Each row is a point on a landscape with many peaks, with its height.
From any point a climber steps to the highest of the 3 points nearest to it. It stops when none of these is higher. Distance is the straight distance between rows; heights are no part of it.
k_827 (h 525): 139,96,112,118,96,80,78,84,80,59,127
k_271 (h 126): 122,103,92,107,115,64,68,79,111,80,138
k_505 (h 370): 129,93,140,118,80,122,100,87,88,104,115
k_874 (h 467): 54,115,104,74,89,73,105,147,110,85,78
k_676 (h 588): 76,100,68,126,90,81,119,140,112,101,94
k_163 (h 642): 107,87,83,98,103,64,51,82,94,97,109
k_139 (h 509): 136,102,115,115,97,81,78,91,90,46,130
k_61 (h 553): 93,82,93,91,103,106,77,82,101,136,109
k_616 (h 617): 106,92,76,100,113,99,90,71,87,109,76
k_255 (h 409): 71,124,83,74,120,120,130,87,122,108,78
k_759 (h 436): 111,108,83,127,93,92,123,128,115,114,112
k_160 (h 503): 139,87,121,121,89,101,91,73,60,67,94
k_228 (h 684): 108,105,74,79,103,67,51,83,110,94,114
k_278 (h 430): 130,78,114,117,102,116,95,81,79,108,107
k_424 (h 669): 87,88,81,81,111,101,76,77,94,128,83
k_371 (h 394): 136,92,113,125,102,131,115,77,76,97,96
k_285 (h 427): 132,89,99,117,109,65,67,83,85,67,126
k_222 (h 656): 86,126,131,51,114,120,117,144,119,77,85
k_242 (h 660): 71,107,108,48,98,122,114,122,120,101,83
k_607 (h 156): 108,89,94,113,91,105,119,104,114,136,122
k_654 (h 648): 105,86,74,83,112,92,73,79,86,113,81
k_217 (h 514): 56,129,69,111,105,78,125,128,106,86,84
k_920 (h 455): 61,126,92,70,92,83,123,137,119,92,92
k_223 (h 445): 108,107,83,118,106,110,131,102,110,121,105
k_413 (h 492): 84,111,71,110,103,96,136,113,116,111,103
k_130 (h 481): 53,113,89,85,93,67,114,143,106,89,82
k_523 (h 589): 69,98,104,51,95,110,101,104,122,127,94
k_107 (h 554): 111,82,94,112,112,114,109,79,98,122,96
k_641 (h 674): 96,89,90,91,109,115,102,82,105,138,105
k_496 (h 381): 76,105,76,100,94,84,120,126,122,117,106
k_101 (h 439): 126,102,96,125,110,122,134,89,105,113,101
k_896 (h 664): 131,79,91,118,109,93,78,78,70,94,103
k_900 (h 511): 133,100,121,114,86,93,82,80,71,40,106
k_531 (h 637): 126,79,90,119,108,99,84,77,73,100,94
k_188 (h 521): 129,87,129,118,87,106,75,81,68,62,103
k_125 (h 426): 63,109,97,60,88,88,115,134,127,114,100
k_678 (h 663): 86,96,77,66,112,112,91,79,102,117,70
k_385 (h 154): 111,74,122,124,107,109,65,84,92,121,126
k_990 (h 490): 50,113,78,104,104,70,113,135,98,87,81
k_313 (h 310): 123,86,147,124,84,120,87,90,94,108,121
k_889 (h 551): 88,76,94,92,110,90,54,81,100,125,106
k_847 (h 635): 109,71,102,113,107,75,53,78,86,106,113
k_79 (h 685): 87,92,78,63,98,94,64,88,102,108,75
k_962 (h 662): 112,100,80,107,123,118,125,76,94,108,73
k_277 (h 435): 71,131,118,60,96,84,115,155,117,69,86
k_155 (h 482): 52,134,88,88,100,73,119,135,107,82,86
k_705 (h 601): 107,84,81,100,112,108,98,75,86,119,80
k_861 (h 434): 132,98,115,124,90,124,126,100,101,116,108
k_258 (h 380): 129,91,119,125,88,124,115,98,99,117,119
k_950 (h 613): 66,138,100,57,112,114,128,110,124,88,80
k_605 (h 451): 70,145,111,64,100,88,113,148,115,72,84
k_53 (h 397): 73,97,92,73,84,94,102,118,126,141,112
k_182 (h 456): 58,131,117,74,99,73,105,149,104,68,76
k_559 (h 457): 108,112,76,120,120,120,139,85,107,109,85
k_151 (h 486): 113,100,139,112,71,94,74,81,67,40,110
k_926 (h 153): 98,71,117,112,111,109,64,94,101,134,131
k_700 (h 679): 77,86,86,63,98,105,74,89,100,118,78
k_420 (h 612): 121,78,92,110,108,89,71,73,73,102,103
k_617 (h 732): 79,99,85,79,98,99,115,107,122,131,100
k_465 (h 442): 116,109,84,132,99,102,135,116,112,109,108
k_455 (h 645): 84,121,67,143,110,89,132,129,102,89,88
k_450 (h 4): 93,94,86,104,92,93,110,113,114,136,124
k_314 (h 644): 83,122,121,48,119,134,121,123,112,73,70
k_918 (h 672): 71,127,114,48,105,117,118,124,121,94,84
k_855 (h 182): 118,94,94,128,82,98,122,114,115,119,122
k_943 (h 577): 61,118,66,133,109,81,116,133,91,83,80
k_45 (h 477): 123,92,96,119,110,121,125,78,93,108,91
k_429 (h 722): 68,119,103,53,100,106,118,121,129,101,86
k_306 (h 256): 135,102,137,127,70,116,111,105,99,108,123
k_37 (h 468): 88,106,79,96,108,106,121,101,123,125,100
k_448 (h 624): 116,71,120,130,111,87,56,81,86,92,117
k_404 (h 544): 66,129,86,76,106,105,127,110,128,105,86
k_863 (h 498): 124,114,129,106,71,89,85,86,84,31,122
k_708 (h 517): 131,74,124,128,105,109,73,85,77,98,112
k_961 (h 387): 110,93,93,113,105,114,122,101,107,130,117
k_169 (h 243): 118,85,109,117,101,118,94,88,95,126,121
k_934 (h 646): 77,106,107,46,101,125,105,109,109,88,64
k_761 (h 661): 130,84,124,126,101,89,65,85,80,72,115
k_909 (h 384): 134,92,131,118,86,127,102,79,76,92,101
k_90 (h 500): 103,100,168,108,62,118,80,75,76,84,104
k_283 (h 507): 79,124,72,102,115,105,138,106,121,104,92
k_329 (h 425): 133,98,104,132,83,112,128,117,107,116,113
k_624 (h 512): 118,94,146,119,75,112,79,76,71,61,105
k_238 (h 155): 109,71,100,117,112,108,80,84,91,126,117
k_923 (h 593): 118,95,74,94,108,72,61,79,92,92,103

Two climbers start at each pair of points below. Name the first point that both come to, or write -.
k_139 and k_505 -> k_761
k_151 and k_371 -> -
k_314 and k_182 -> -
k_861 and k_238 -> -

Call two points neighbours if one is among the 3 nearest of the other. Go from one point of each pair to the other, from neighbour to neighbour, staying as high as possible. Name the lowest point that can't be avoided.
k_641 and k_429 -> k_223
k_896 and k_641 -> k_889
k_79 and k_962 -> k_705
k_761 and k_896 -> k_420
k_761 and k_228 -> k_448
k_617 and k_429 -> k_523
